Each row is a point on a tangle of strands that fork, close into loops and nearly touch. The rows are in no order.
Two points are linked if the straight distance between their rows is under 68.5. Some points are linked to none.
Q232: [-13   2  -2 -13   1 -14 -22   7   7  22   9  -3 -14 -22  -6   9  33   3
  17  -2   6  -8  14  -3  -1   4  20   6   5  10 -14  -6  -9  25 -15  19
  23   5  11   6   7 -14  -1  25]
Q609: [ 23 -20   0  -8 -23  16 -31  16  24  18  10   5 -13   6  12  -4  17  10
  10  -3   7 -17   1  -3 -19  -2 -16  -8   1   9  16   1 -24  22   3  -9
  51   8  14  10  16  26   2  15]
Q138: [ 21   8  -3 -26  12 -25 -17  33  -7  21 -12 -10 -37 -14  11   4  54   2
  26   2   5 -16  17  -7   6  -4  21   7  20  -8   3 -11  18  29 -37  14
  39  -1  44  -2  -1 -18   7  30]
Q645: [ 22  15  17  13  12 -18  23  -8   5  -8 -22   5  -3  14   4  31   4  -4
   4  10   1 -20  -9 -27   8 -18 -23   0  -2   1  30  24  20  -8 -11 -24
  27 -10 -37   4   5  10   7 -31]
Q673: [-32   5 -15   3  47 -18  -2  10  -8  15  -7  10 -25 -34 -33  31   4 -16
  17   8   3  -9  15 -24  17   9  41  -4  -5  10  -3   0  11   5 -32  16
  26 -16 -12  -2 -19 -34 -14   5]
Q413: [ -3 -13 -13  -5  -2  18 -32  18  23  22  11   4 -22 -18  -8  13  15  12
  16   6   4 -22  13  -8 -12   2   9  -5  -1  25   2   3 -27  18 -16   5
  57  -7  12   7   7   5  -5  18]
Q812: [-14  19   1  -2  27 -50  -5   7 -29  11  -9   2 -30 -20 -14   8  43 -16
  28  -2  -1  -5  16 -18  28  -1  25  -2   8 -11  -5   0  35  15 -27  23
  13   4   7  -4 -13 -36   9  14]
Q778: [ 31 -28  -4  -1 -31  26 -23  15  12   4  15  19   2  23  11 -24  -3  -1
   1 -11  11  -2  -8   6  -5  16 -16 -20  -2   4  24  -7 -18   8  30 -17
  23  14   9  -3   9  36   5 -10]
Q395: [ 34  -5  -1  -2 -13   1  17   5  11  -7  -7   3   0  38  21 -15  -2   2
  -4  15 -16   6 -11  -8   9  -2 -20 -11   3 -15  28   0 -10  -2   8 -26
  12 -10  -2  13   0  34   5 -21]
Q985: [ 15 -11  -3 -32 -24  -4  -7  11  17   5   1 -16  -7  27  27  -9   9  20
   6  15 -17  11  -1  16 -14 -16 -10   6  11 -27  -4 -25 -22  30   9  -7
   6   4  40  20  -1  21  -2  32]
Q906: [ 20 -12   4 -26 -20   5 -27  18  21  18   2  -8 -14   9  21   3  27  15
  12  -1   4 -13   2   3 -20 -12 -11   8  11  -7  -3  -7 -21  33  -2   0
  39  10  31  19  12  15  -1  34]
Q223: [ -6  -4  11  31  13  11  16 -20 -14  -9 -19   1  27  -8 -20   3 -36  -9
 -10  -2  17 -15 -10 -18 -11  18  -3 -14  -8   9   8  27  19 -30  -3  -7
 -23 -15 -45 -23   1   2  -6 -38]
Q166: [ 13  14  -3 -19  -5 -45  19   2  16  -6 -18 -14 -11  20  26  -1  10  14
  -1  33 -31  16  10  -2   9 -24 -10   5   8 -21  15 -10   0  23 -14 -15
   8 -16  18  17  -2  18   3   6]
Q10: [ 10   7  -1 -11 -27  -7  21 -11  16 -14   6  -9   8  30  17 -38 -28  13
 -25  27 -24  40  -8  39 -21 -16  -5  -4   0 -18   7   0 -18  -4  19 -26
 -45  -7  18   0  -7  21   9   1]
Q858: [-46   1  -2  23  18  33  11 -27 -14 -10  13  -2  26 -42 -31   1 -29   4
 -11 -13  -2   6   1  11  -7  18  11   3  -9  30 -29  12  -2 -34   7  26
 -38  -5 -17 -24   3 -24 -21 -15]
Q34: [-18  14  -5  -9   3 -28  22  -2 -25 -12  11 -12   0   7   4 -20  12  -2
 -16   0 -24  46   9  19  26  -1  18   4   4 -35 -26 -29  12  -5   1  26
 -50  11  27   1  -1 -22  16  17]
Q623: [-42  -6 -11   5  38   3  19   4 -27   2  10  -5  16 -12 -35   8 -28 -19
 -16 -21  26  10  11 -11   5  35  39 -21 -14  -1 -12  -6  15 -29 -13  14
 -30  -5 -30   0  -2 -22 -18  -8]
Q108: [ 10  14   1 -18   8 -42   5  16  -7  -1 -17 -12 -24   4  18   7  38   7
  15  16 -21   3  13 -14  23 -15   7   9  15 -22   1 -16  19  24 -21   8
  17  -4  27  13  -8  -6   7  16]
Q943: [  7  14   0  -1  32 -34  -5  27  -1  12 -13   2 -34 -17  -2  31  37 -11
  20   7  11 -21  18 -19  10  -7  19  -1   5   3  22   5  24  18 -41   0
  45 -13   2   1  -7 -25   5   8]
Q451: [ -9  -2 -14   5  30  10 -14  19  20  16  -2  11 -32 -23 -15  42   8  -1
  15  16  -2 -26  13 -20   1 -10  16  -2  -4  26  12  12 -10  10 -33   1
  67 -24  -2   3  -6 -13  -6   5]
Q638: [ 19 -15  10  30 -22  27 -17 -15   5 -15 -18  21  36 -10  -1 -15 -35 -13
  -8   1  17  -8 -11   2  -6  17 -20  -6  -4  25  14  18  -1 -27  25 -19
 -12   0 -17 -46   4  22  11 -33]
Q236: [-12  -4   7 -29 -23   1 -17 -16  15   4   7 -11   2  17  22   1   8  15
   2   4 -12   6 -11  31 -22 -25 -19  22   2 -23 -31 -17 -13  24  23   9
 -17  17  33   9  -9   2   4  44]
Q150: [ 17  -6  16  25 -31  21 -21 -25  11 -15 -18  16  28 -15   2 -19 -28  -8
  -6  -3   9  -5 -18  11 -19  -5 -28  13   0  26   0  18  -9 -19  27 -10
 -24  13 -10 -35   3  14  10 -19]
Q936: [-16  -6   9 -20 -30   9 -29 -20  14   8  14  -6   5  -1  12   1   9  11
   6 -13   4  -2 -10  32 -26 -21 -17  20   0  -3 -33 -10 -17  21  22  13
 -11  24  20   6   2  -3   2  40]
Q644: [  2   9  17  -1 -29   0 -17 -43  25 -16 -23   3   9   1  19  -4 -11   3
   5   8 -11 -14 -25  13 -27 -46 -49  36   0   3 -19  18  -4   4  20  -6
 -14  17   0  -5  -8  10  11   8]
Q310: [ 31 -21   4  22 -14  26  -3  -2  -8 -12  -9  23  29  20   2 -20 -30 -20
 -12  -6  20  -6 -13  -3   1  29 -13 -22  -5   7  27  12   7 -25  25 -29
  -6  -1 -20 -30   0  30  10 -40]
Q546: [-15  29   3   3  30 -60  24  -4 -40 -10 -23  -5 -19   2  -3   3  26 -15
  11   4 -22  11   9 -26  48  -8  13   1   8 -26  -4  -3  50  -5 -18  18
 -14  -3  -5   0 -18 -24  13  -2]
Q114: [  2  12  13  18  19 -18  14 -12   5   0 -18   8   0  -6 -10  32  -6  -5
   4   7   9 -26  -4 -28   2  -8 -10  -3  -8  13  19  27  17  -8 -16 -15
  25 -11 -46  -4   5   0  -1 -26]
Q560: [ 32  -9  -4   3  39 -10  11  40  -3  14  -7  -2 -22  18   8  18  15 -24
  -5  -2  21 -17  11 -21  12  10   6 -22  -7 -20  48  -1  17   7 -39 -22
  47 -14 -16  20  -7  10  -5  -3]
Q389: [-11   9   8 -13  -5 -27 -22  -8  15  12  -6  -1 -14 -17   9  19  31   4
  16   3   1 -13   8  -4  -3 -24  -2  24  11   5 -22   6   5  32 -11  16
  29  10  13   9   6 -11   4  28]
Q246: [-16   8   6 -19 -18 -13   4 -26  13  -3  -3 -13   2  16  21  -4  -2  13
  -8  20 -26  19  -9  25 -16 -30 -22  27   2 -25 -26  -9  -5  18  17   3
 -30   7  24   1 -13   2   8  28]
Q800: [ 22  23  20  10 -15 -14  18 -33  13 -21 -36   1   5  14  14   8  -8   4
   1  22 -23  -9 -18 -13  -3 -36 -38  27   5   0  10  24   9  -8   6 -22
   2  -3 -19  -1   0  15  10 -29]
Q626: [ 29  12  -1  -8  27 -31  20  30   0  -2 -18  -8 -23  14  21  21  33  -4
   9  14  -9  -8  12 -19  26  -9   0  -4   7 -21  34  -8  22  12 -33 -15
  33 -15   4  20 -10   2   3  -2]
Q474: [ 18 -12  -9 -26  -7   3 -15  37   0  18  14 -16 -11   4  12 -10  35   4
   8  -7  11   1  12   7   1  18  22  -4  11 -13  -2 -28 -15  28  -8  11
  13  10  33  19  10   0  -1  30]
Q639: [-31 -10  -6  24  11  46  -5 -25   0 -13 -11  11  20 -41 -25   9 -39   6
  10  -5 -13 -17 -14  -7   7  -1  -6   5  -5  43 -23  15 -11 -28   9  20
  -1 -13 -22 -27  -8  -5 -22 -22]
Q195: [ 27  -6  -6 -32   3 -10 -17  38   0  22  -3 -16 -25  -2  20  -5  47   7
  19   1   6  -8  14   0   0   6  18   5  19 -14  -3 -23  -2  32 -24  10
  31   4  45  10   5  -4   2  36]
Q854: [ -2   0  18  15 -30  19 -19 -34  12 -10  -4   9  22 -23  -1 -17 -23   1
  -5 -10   5  -3 -17  23 -28 -15 -28  20  -4  24 -17  14 -12 -12  25   4
 -29  19  -6 -24   3   2   2   1]
Q827: [-12  15 -11 -11  20 -34 -20  12 -35  18   1  -3 -41 -30 -23  -5  47 -13
  37  -3   3  -6  19  -9  17   7  39  -9  11 -10 -13  -4  26  22 -32  31
  19   5  28 -13 -11 -40   8  26]
Q48: [ -7 -18 -14  20  -6  48  -8   6 -15  -7  29   8  27  -2 -25 -17 -47  -4
 -18 -25  26   6   4  16  -3  37   8 -32 -14  23   6   0  -5 -29  27 -13
 -28   4  -5 -28   7   7 -10 -25]
Q665: [-37  -1   4 -11 -23   9 -30 -27  11   8  26  -3   7 -25  -5  -1   3   6
   1 -18   6   1  -4  38 -26 -14 -10  21  -5  10 -44  -7 -18  16  19  24
 -15  24  15  -4   6 -14  -4  40]
Q165: [  3  14  -2 -22  11 -34 -25  14 -25  18 -10  -7 -43 -22  -6   0  56  -2
  38   2   0  -9  18  -6   9 -11  24   7  23 -10 -14  -3  29  33 -33  27
  35   4  47 -12  -6 -30  11  37]
Q995: [ 15  19   7 -13   8 -35 -13  20  12   0 -19  -4 -36 -10  20  39  48   7
  24  12  -3 -16  16 -13   3 -38  -6  23  18  -1  12   9  25  31 -34  -1
  59  -4  28   5   3 -14  14  20]
Q176: [-23   0   5  -4 -26   3 -33 -34  28   3   2   5   4 -23   0  -1  -6   8
   9  -5   2 -16  -9  15 -26 -32 -23  19  -4  26 -29  15 -18  14  10  14
  10  15  -3  -3   6   2  -1  21]
Q717: [-17  22   5   0  16 -49  20  -8 -33  -6 -11  -5  -9  -2   0  -2  24 -13
   3   1 -18  19   8 -15  38  -3  11   9   8 -24 -14 -10  33  -1  -6  24
 -25   3   2   0  -9 -24  15   4]
Q739: [ 18  16  11 -11   0 -28  -5  11  19  -2 -18  -4 -23   2  23  33  35  11
  14  15  -8 -14   5 -15   1 -36 -17  22  11  -3  12   9  11  25 -22  -8
  52  -2  12  16   5   1  10   7]
Q143: [ 25 -13  -4   1   6   8   8  23  -1  10   7   1  -2  27   7  -7   8  -9
  -2  -7  13  -8  -1 -15   8  19  -1 -20  -5 -11  30  -4  -5   2  -1 -14
  19  -4 -14  19   5  20  -1 -10]
Q329: [  6   9   2  11   3  22  34   5 -23 -19  18  -5  23  25   4 -24 -17  -2
 -29 -16   6  32  -5  15   5  18  10  -5  -1 -13  -5  -1   8 -36  13  -3
 -63   1  -6   6   6 -10   4 -19]
Q963: [-44   1  -3  22  13  32   2 -36  -2 -10   2   4  19 -45 -25   4 -28   7
   2  -5 -12  -6  -6   4  -1   2   0  11  -6  41 -33  17 -10 -26   7  29
 -20  -8 -18 -26  -1 -17 -22 -13]
Q469: [-20  15   4  -2   5 -28  17  -7 -26  -3   6  -8   3  -3   1  -8  22  -9
 -10  -9 -10  24   3   3  23   6  11  12   5 -21 -26 -17  16  -5   4  29
 -39  13   7   2   1 -26  12  11]
Q861: [ 25 -10  -1 -32 -16  -4 -13  22  18  11  -6 -17 -14  17  31   1  27  20
  14  10 -10  -2   4   4 -11 -15  -9  11  15 -24  -3 -19 -14  36  -4  -3
  30   3  45  19   4  18  -2  37]
Q155: [ 20  -2  -5  15   4  31  32   9 -23 -24   7   0  26  42   8 -31 -31  -8
 -25 -11  11  26  -9   9   7  19   9 -20  -3 -19  13   8  10 -39  14 -19
 -55  -9 -12   1   1  10   4 -33]
Q42: [  7  -3  -5 -28 -16 -15   3   8   6   2   2 -19  -5  21  21 -11  13  14
  -3  11 -19  20   3  16   1 -10   2   7  11 -29 -10 -30 -14  24   5   5
 -11   6  33  18  -3   8   1  26]
Q18: [  6  10  10 -19 -18 -17 -10 -15  26  -5 -21  -4 -10  14  25  14  12  16
  11  17 -18  -8 -11  -3 -11 -45 -34  29   8 -11  -7   3  -3  26   0 -10
  25   6  15  17  -1  15   5  15]
Q681: [  9  12   2  -4   3 -21  30  -1  -2  -5 -10  -8   1  23  15  -7   6   1
  -8  14 -18  15   0 -10  18  -2   0   6   6 -17   4  -6   5  -2  -1  -2
 -20  -7  -5  19  -3   6   5 -10]
Q921: [-19  17   6   5  27 -43   5  -2 -13   8  -7   2 -13 -17 -10  21  23 -13
  13   0   4 -10  12 -24  21   3  16   4   1   1  -2   6  26   6 -20  12
   7  -2 -19   0  -4 -25   3   1]
Q215: [  5  -1   9   0 -11  -7  -5   0  12  13   1   2  -3   0   5   5  15   5
   4  -3   2 -12  -2 -11  -4  -5 -10   5   2   7   3   3  -8  11   2   1
  16   4  -9  13  10   6   3   0]
Q835: [ -4 -11  -5   9  15   9  -2   7   5  14   5  10  -1  -5 -19  11 -11  -3
   2  -1  12 -19   2 -22   1  15   6 -20 -13  15  19  10  -8  -4  -8  -9
  30 -11 -30   1   1   8  -8 -12]
Q184: [ 17 -12   1  23   9  24  25   2 -26 -15  -8   2  30  34  -3 -19 -36 -20
 -20 -15  27   4 -13  -8  -1  23   3 -27  -7 -14  18  17  23 -36   6 -20
 -37 -10 -34  -3  -2  15  -1 -39]
Q558: [ 12  17  -5 -31   2 -58   7   9   9  -8 -24 -19 -23   7  26   3  25  21
  12  35 -32  13  21  -3  12 -27  -4   8  16 -26   7 -15  15  32 -26 -10
  23 -14  38   5  -8   9   5  24]
Q871: [  7  -1  20  40  -1  17   8 -28 -13 -22 -24   4  36 -14 -10  -9 -33  -8
  -9   1  14 -14 -12  -9 -15  16 -13  -5  -3  14   8  35  15 -37   7  -7
 -35 -12 -35 -34   1   2   3 -41]
Q675: [  9  -5   6  -2 -34  27  -8   2   0  -3  27   3  10  12   3 -24 -13   8
 -16 -21   6  18 -14  36 -15   4  -9   3  -1   0  -7 -11 -17  -4  34  -3
 -36  24  16   4   9   3   0   6]
Q38: [ 25  24   8   3  14 -31  35  -2   5 -14 -26  -4  -8  23  16  29  10   0
   2  24 -19  -6  -3 -26  20 -24 -21   5   2 -10  32  12  21  -2 -18 -29
  22 -17 -24  15  -3  13   6 -29]
Q381: [  1  13  23  13 -22   0  -4 -42  13 -13 -20   5  11 -13   9  -8 -11   0
  -1   1  -7 -10 -19   8 -22 -30 -37  33   1  11 -16  25  -1  -6  16   3
 -21  17 -13 -12   0   3   7  -6]
Q432: [ 22 -14 -12 -20 -14  12  -3  37  -3   6  24 -16  -4  23  17 -19  20   7
  -2 -11   5  13   6  14   5  19  16 -10  10 -21   3 -31 -20  18   6   2
  -1   9  27  26  10  10  -4  18]
Q605: [-47 -10 -13  11  38  25  15  -4 -22   2   5  -2  16 -23 -41  17 -37  -8
  -8 -10   8   2   1 -12   6  27  29 -13 -14  12 -16   1   2 -29  -4  14
 -16 -12 -27  -4  -9 -17 -29 -17]
Q715: [ 23   8  -1 -10  -7 -24  24   2  15  -5 -14  -8  -6  28  23  -3   6  10
  -2  25 -25  10  -1  -9  11 -14 -15   0   5 -18  20  -3  -4   9  -7 -18
   8 -13   4  22   0  23   4 -11]
Q295: [ 12  10   3 -10  14 -30   6  21  -5   6 -11  -6 -18   3  14  10  36  -2
  12   6  -4  -4  11 -17  19  -2   7   5   9 -14   8 -11  12  15 -18   4
  16  -2   5  18  -4  -6   6   7]
Q147: [ 16  -5  11  -8 -23  -2  -8  -5  18   3  -7   0  -3  16  18   0   9  10
   5   4  -9  -6 -12  -2 -10 -20 -25  10   5  -4   4   0 -14  15  11  -8
  14   9   6  16   5  19   3   3]
Q765: [  4   5   2  -2 -20  19  15   3  -5 -12  27  -3  11  21   8 -26 -14  12
 -28  -9  -9  38 -10  41  -7   1   1   7   1 -16 -15 -18  -8 -12  25  -1
 -56  14  22  10   6  -5   3   6]
Q749: [  8  10  -3  -6 -19   9  26  -3   2 -18  20  -6  13  29  14 -38 -27  13
 -31  13 -19  48  -6  41 -10  -5   4  -4   2 -19  -3  -6 -11 -14  18 -19
 -59  -1  20   4  -1   7   6  -3]
Q187: [-13 -22 -21  -7  -9  41 -37  15  19  20  22   8 -12 -23 -18   5   2  14
  14  -3  -4 -13  10   1  -9   8  13  -9  -4  29  -9  -6 -38  14   2  11
  44  -2  15   5   5   9 -13  16]
Q822: [  3  -2   4  14  23  -1  32   0 -22  -3 -10  -3  21  24  -7  -1 -21 -20
 -16 -12  23   0  -5 -19   7  20   9 -17  -8 -13  11   9  23 -26  -5  -5
 -30  -9 -41  10  -1   1  -4 -27]
Q885: [-15  11  -6 -20 -10 -21  16  -6  -4 -11  15 -15   2  16  12 -20  -1  11
 -24  14 -24  47   6  36   4  -8  11   6   3 -36 -23 -30  -2   7   8  10
 -52   9  33   3  -3 -11  11  28]
Q102: [-20  -1   2   5 -13  15  -4  -7  -7   5  32  -2  13 -14 -13 -10  -6   4
 -14 -24  11  10   2  19  -9  20   8   0  -5  14 -16  -7 -14  -9  16  14
 -30  15  -5  -2  13 -15  -5   4]
Q94: [-13  -1   2  -2 -27  23 -15   0  -3   4  43   0  10  -5 -10 -14  -7  11
 -17 -29  14  16  -2  40 -14  17   5   2  -3   7 -20 -20 -19  -2  26  10
 -35  25  15   5  17 -12  -5  16]
Q21: [ 14  11  26  33 -10   2  12 -40  -4 -24 -31   6  27 -13   2  -6 -19  -4
  -5   7  -2 -15 -19  -9 -15 -10 -28  23   4  11   0  37  13 -27   8  -7
 -30  -3 -31 -24   2   4   9 -34]
Q365: [ 31  -4  -7  -1 -18   7  26   1   7 -17  -3   0   9  42  19 -32 -20   2
 -14  16 -17  23 -14   7   6   0  -9 -14   3 -15  25   1 -13 -11  17 -27
 -17 -15   2   6  -2  35   7 -28]
Q97: [ -8 -26 -13  26   2  47 -19  -9   4 -10 -16  23  23 -25 -22   8 -49  -2
   3   3  -2 -19 -12 -14   8  13 -11 -15 -13  37   4   8  -7 -26  15  -6
  17 -13 -22 -39  -8  21 -10 -31]
Q676: [-29   7   7  27   8  29  11 -23 -17 -13  22  -3  29 -29 -24 -11 -22   5
 -22 -22  13  16   3  20 -16  25   8  -3  -8  21 -20  13   7 -34  10  15
 -55   8 -13 -25  11 -26  -9 -13]
Q722: [-13  18  10  11  26 -30  15 -10  -2   7 -14   4  -3 -11  -9  29   8  -8
   5   4   6 -17   4 -26  12  -2   3   4  -3   8   5  18  22  -2 -16   1
  13  -8 -37   2   3 -14   0 -13]
Q821: [ 16 -13  10  -8 -43  19 -27 -12  20  -4  -3   7   7  16  17 -19 -13   7
   1  -4  -3   0 -24  25 -24 -24 -34  11  -1  -1  -4  -5 -21   7  36 -11
 -11  20  18  -3  -2  22   7  10]
Q57: [-47  -5 -18   4  50   4   5   6 -18  12  -2  10  -9 -35 -39  30 -12 -16
  10  -1   0  -1   8 -22  21  20  44  -3  -6   7 -21  -8   2 -11 -19  23
  10 -15 -16   4 -22 -32 -26  -1]
Q229: [ 11  24  24  20   0 -13  27 -34  -3 -16 -31   0  14   2   6   8  -8  -1
  -4  12 -12 -13 -15 -17   0 -16 -25  23   5   3   2  31  18 -18   1 -10
 -18  -6 -34  -6   4   1   7 -33]
Q710: [  4 -13  -2   9  -5  20   6   7 -10   4  18   3  16  13 -10 -14 -15  -5
 -12 -20  22   1  -3  -2  -1  28   4 -22  -8   6  14   3  -5 -15  15  -6
 -14   1 -22   0   7   8  -3 -17]
Q47: [ 22 -11  -7  -8  -2   6   8  26  -2   6  14  -8  -1  28  13 -13  13  -4
  -3  -8   4   6   1  -4  12  19   5 -14   2 -17  17 -15 -12   7   4  -5
   0   1   3  26   4  13  -3  -1]
Q994: [-20 -20 -23   2  -5  45 -17  16  -3   8  36   4   6 -17 -31  -4 -23   8
  -3 -19   8   1   8   8  -1  31  18 -24 -12  25  -3 -13 -28 -10  19   3
   3   2   1  -3   3   4 -17  -4]
Q548: [ -1  -1   7  18  16   0  19  -6 -14   3 -10   1  16   7 -15   6 -21 -11
 -10  -7  19 -14  -7 -21   0  16   1 -17 -10   3  14  17  17 -21  -6  -7
  -9  -9 -46  -2   2   3  -6 -28]
Q69: [ -9   4  -4 -27 -17 -17  10  -6   8  -5  10 -16   1  22  19 -15  -3  17
 -14  20 -25  33   3  34 -10 -14  -2   7   4 -32 -17 -27 -13  17  13   1
 -36   3  34   7  -7   3   5  30]
Q175: [-23 -20 -12  17   6  46  -9  -7  -5  -3   1  12  16 -24 -31   4 -41   3
   2  -7   0 -13  -7 -10   4  14   1 -16 -11  35  -6   4 -13 -24  14   4
   4 -10 -19 -24  -5   8 -18 -23]
Q860: [ 29 -27  -1   0 -27  20 -28  13  20   9   9  20  -5  15  11 -13   7   2
   7  -2   7 -14  -3  -5 -12   5 -22 -17  -4   8  26   0 -17  13  14 -17
  47  10   6  -2  11  35   6  -3]
Q544: [  6   8   2   1  -3   1  29   1 -10  -8   7  -8  13  22   9 -15  -3  -1
 -19  -4  -5  21  -6   4  10   9   4   2   4 -12  -2  -7   1 -15  11   3
 -40   1  -6  14   3  -3   4 -10]
Q637: [  5  20   0  -8  20 -38 -19  18   1   5 -16   3 -45 -24   3  37  49  -3
  28  11   7 -20  22 -12   5 -27  15  14  15  10  11  14  31  29 -41   9
  58  -8  24 -11  -2 -33  12  20]
Q118: [-14   3 -12 -11  14 -12   6  20 -31  -1  27  -8   0   0  -7 -13  19 -15
  -4 -26  17  19  15   7  23  32  40 -13  -3 -20 -12 -32   6  -7  -7  23
 -35  16   6  12   5 -29   5  13]
Q8: [ 19   2   0   3  41 -18   3  37   0  15 -10   0 -30   0   0  29  22 -18
   4   5  18 -23  13 -21   6   4  14 -13  -5  -7  39   3  18  11 -44 -14
  52 -16  -9  11  -6  -9  -1   2]
Q376: [  7   0  11  -9 -35  12 -16 -26  22 -12 -15   0   9  16  22 -12 -17   6
   2  13 -16  -1 -27  23 -27 -37 -42  24  -3  -8 -12   2 -16   5  29 -13
 -20  14  15  -4 -11  17  10  11]
Q705: [-19   1 -21   3  51   1 -12  20   5  16  -8  14 -39 -30 -26  47   7 -11
  19  16   0 -18  14 -20  12  -4  36   4  -1  17   4   4   1  11 -40  10
  54 -27   3   0 -21 -32 -13   8]
Q116: [-14  -3  -3  21   3  36   8   0 -23 -10  29   1  29  -4 -25 -15 -33   2
 -22 -28  27  13   3  16 -10  34  15 -22 -12  15  -5   4   3 -37  15   0
 -51   5 -11 -13  13 -14  -8 -19]
Q340: [-16 -18 -19   0  27  16   4  24 -11  15  19  -1   2  -1 -30   3 -19 -13
  -8 -16  24  -2  14 -11   3  36  31 -31 -15   2  11 -10  -7  -8  -8  -3
   7  -4 -23  12  -3   1 -16  -2]
Q265: [ -9   1   2  -4  -2  -9  -7   5   5  16  11  -2  -4 -11  -6   5  19   2
   6  -7   9  -7   7  -7   0   9  10   2   0   8  -5  -4  -9  12  -3  12
   7   6  -6  11   9  -8  -1   8]
Q294: [ 21  15  16   8 -23  -9  17 -35  17 -23 -32   0   8  18  16 -13 -23   5
  -7  31 -30   7 -20   4 -16 -33 -34  27   4  -6   4  18  -4  -8  14 -25
 -22  -5  -2  -7 -10  20  11 -21]
Q908: [  0 -26 -11  20   8  32 -11  -4   6  -1 -11  27   7 -11 -26  12 -40  -5
   1   7   5 -23  -8 -23   3  13  -7 -26 -18  25  19  12  -1 -18   3 -17
  38 -13 -31 -30  -7  26  -8 -30]
Q504: [ 32 -20  -7   6  18   9   6  26   3  12   5   8 -11  28   5   3   5 -16
  -4  -5  19 -18   3 -19   3  18  -4 -27 -10 -13  44   4   4   4 -16 -25
  46  -6 -21  14  -1  25  -3 -12]
Q833: [-24   3  10  14 -17  14 -10 -38   8  -4  10   2  15 -34  -9 -12 -16   5
  -6 -14   2  -1  -6  21 -23  -9 -14  19  -5  29 -26  15 -11 -10  16  19
 -28  15 -10 -20   6 -11  -4   4]
Q410: [-36   1  -9   1  12   4   3  -1 -15   8  28  -2  10 -21 -24   1  -3  -5
  -7 -20  14  11  11   4   5  32  28  -7  -9   9 -19 -12  -6 -11   2  21
 -26   5 -11   1   8 -27  -7   5]
Q349: [-18 -17 -15  -5 -16  30 -25  10   8  15  34   2  -1 -20 -21  -3  -6  11
   4 -13   6  -1  10  10  -9  19  16 -13  -6  27 -10 -14 -35   6  13   9
  11   4   5   4  10   3 -12  10]
Q523: [-46   1 -15   2  35  -9  13   4 -33   4  21  -2   8 -20 -33   3  -9 -21
  -5 -25  22  17  15  -1  14  39  47 -19 -13  -6 -21 -18  12 -23 -13  24
 -36   6 -13  -3   0 -39 -10   3]
Q445: [ 23  23  -2  -8  23 -47  31  15   3 -14 -25 -10 -17  19  20  21  20   3
   4  28 -23   4  11 -21  30 -19  -7  -2   7 -20  32  -4  25   7 -30 -21
  23 -22  -2  18  -7   8   4 -12]
Q16: [-24 -19 -17  15   3  48  -5   2 -11   1  24   7  18 -19 -34  -3 -41   3
  -8 -19   9  -1   2   4   0  30  11 -24 -14  29  -5  -5 -17 -26  21   1
 -11  -4 -12 -19   1   3 -19 -20]
Q743: [ 26 -23   4  -4 -45  26 -27   3  15  -1   9  13   7  20  14 -23 -10   2
  -3 -12   5   4 -19  21 -15  -3 -25  -2  -1   6   9  -7 -23   6  40 -13
   2  20  18  -6   5  32   6   0]
Q728: [-51   2 -10  12  35   3  13 -15 -12   7   3   4  10 -33 -33  20 -18  -8
   1  -4   0  -2   3 -14  10  18  26   1  -8  16 -23   8   3 -17  -7  22
 -11 -13 -27 -10  -6 -28 -22  -9]
Q446: [ -4   9  11 -23 -11 -29 -15  -8  13   4 -14  -7 -14   1  22  18  28  11
  14  10 -12  -4   4   0  -3 -33 -14  30  13 -13 -21  -3   7  33  -5   9
  21   9  24  12  -2  -2   6  31]
Q479: [-32   8  13   3 -17   7 -16 -38   6   1  17  -2  13 -27  -1  -8  -3   3
  -9 -16   2   6  -7  38 -26 -18 -19  30  -7  10 -43   7  -8   3  19  22
 -30  25   3 -12   5 -18  -2  28]
Q127: [  1  -2 -11  -2  14   7 -26  20  30  17   1   5 -35 -23  -4  34  23   6
  16  15   4 -27  18 -13 -10 -13  10   3   1  27  13  15 -11  19 -36   2
  75 -20  16   2   5 -10   1  18]
Q647: [ 33 -25  -2   9 -27  26 -12   8   3  -3   7  23  13  24   7 -25 -14  -9
  -6 -10  14  -3 -12   2   2  22 -16 -23  -6   9  28  -2  -8  -8  31 -24
  11  10  -5 -15   4  37   8 -25]
Q332: [ 30  -7 -10   8  -3  19  34   4  -9 -22  -1   1  19  50  17 -33 -30  -9
 -18   5  -5  25 -10   3  12  12   1 -25  -3 -19  26   9   1 -31  13 -28
 -33 -19 -11   3  -6  29   7 -37]

A fork is a point with three links, a tip a point with one. Leave the first point through the second and follow the links. Name the first fork or tip that comes.
Q184; Q822 -> Q294
Q432; Q47 -> Q739
Q860; Q609 -> Q69
Q229; Q21 -> Q155
Q827; Q812 -> Q715
Q57; Q728 -> Q10

A piece is two or more points that can be reached from each other along the links. Count, over all rows, the pieces, the separate loops (a circle has one, a figure eight two, a Y none), the forks (points with three links) and the tips (points with one).
pieces -> 4
loops -> 5
forks -> 7
tips -> 5

Name the points in between on the shortest way along the links from the first point to the second, in order.
Q860; Q381 -> Q778 > Q743 > Q821 > Q376 > Q644
Q57; Q676 -> Q673 > Q705 > Q451 > Q127 > Q413 > Q187 > Q349 > Q994 > Q16 > Q48 > Q116
Q544; Q223 -> Q329 > Q155 > Q184 > Q822 > Q548
Q638; Q717 -> Q150 > Q854 > Q833 > Q479 > Q665 > Q936 > Q236 > Q246 > Q69 > Q885 > Q34 > Q469
Q739; Q114 -> Q995 > Q637 > Q943 > Q8 > Q560 > Q504 > Q143 > Q47 > Q432 > Q474 > Q195 > Q138 > Q165 > Q827 > Q812 > Q921 > Q722
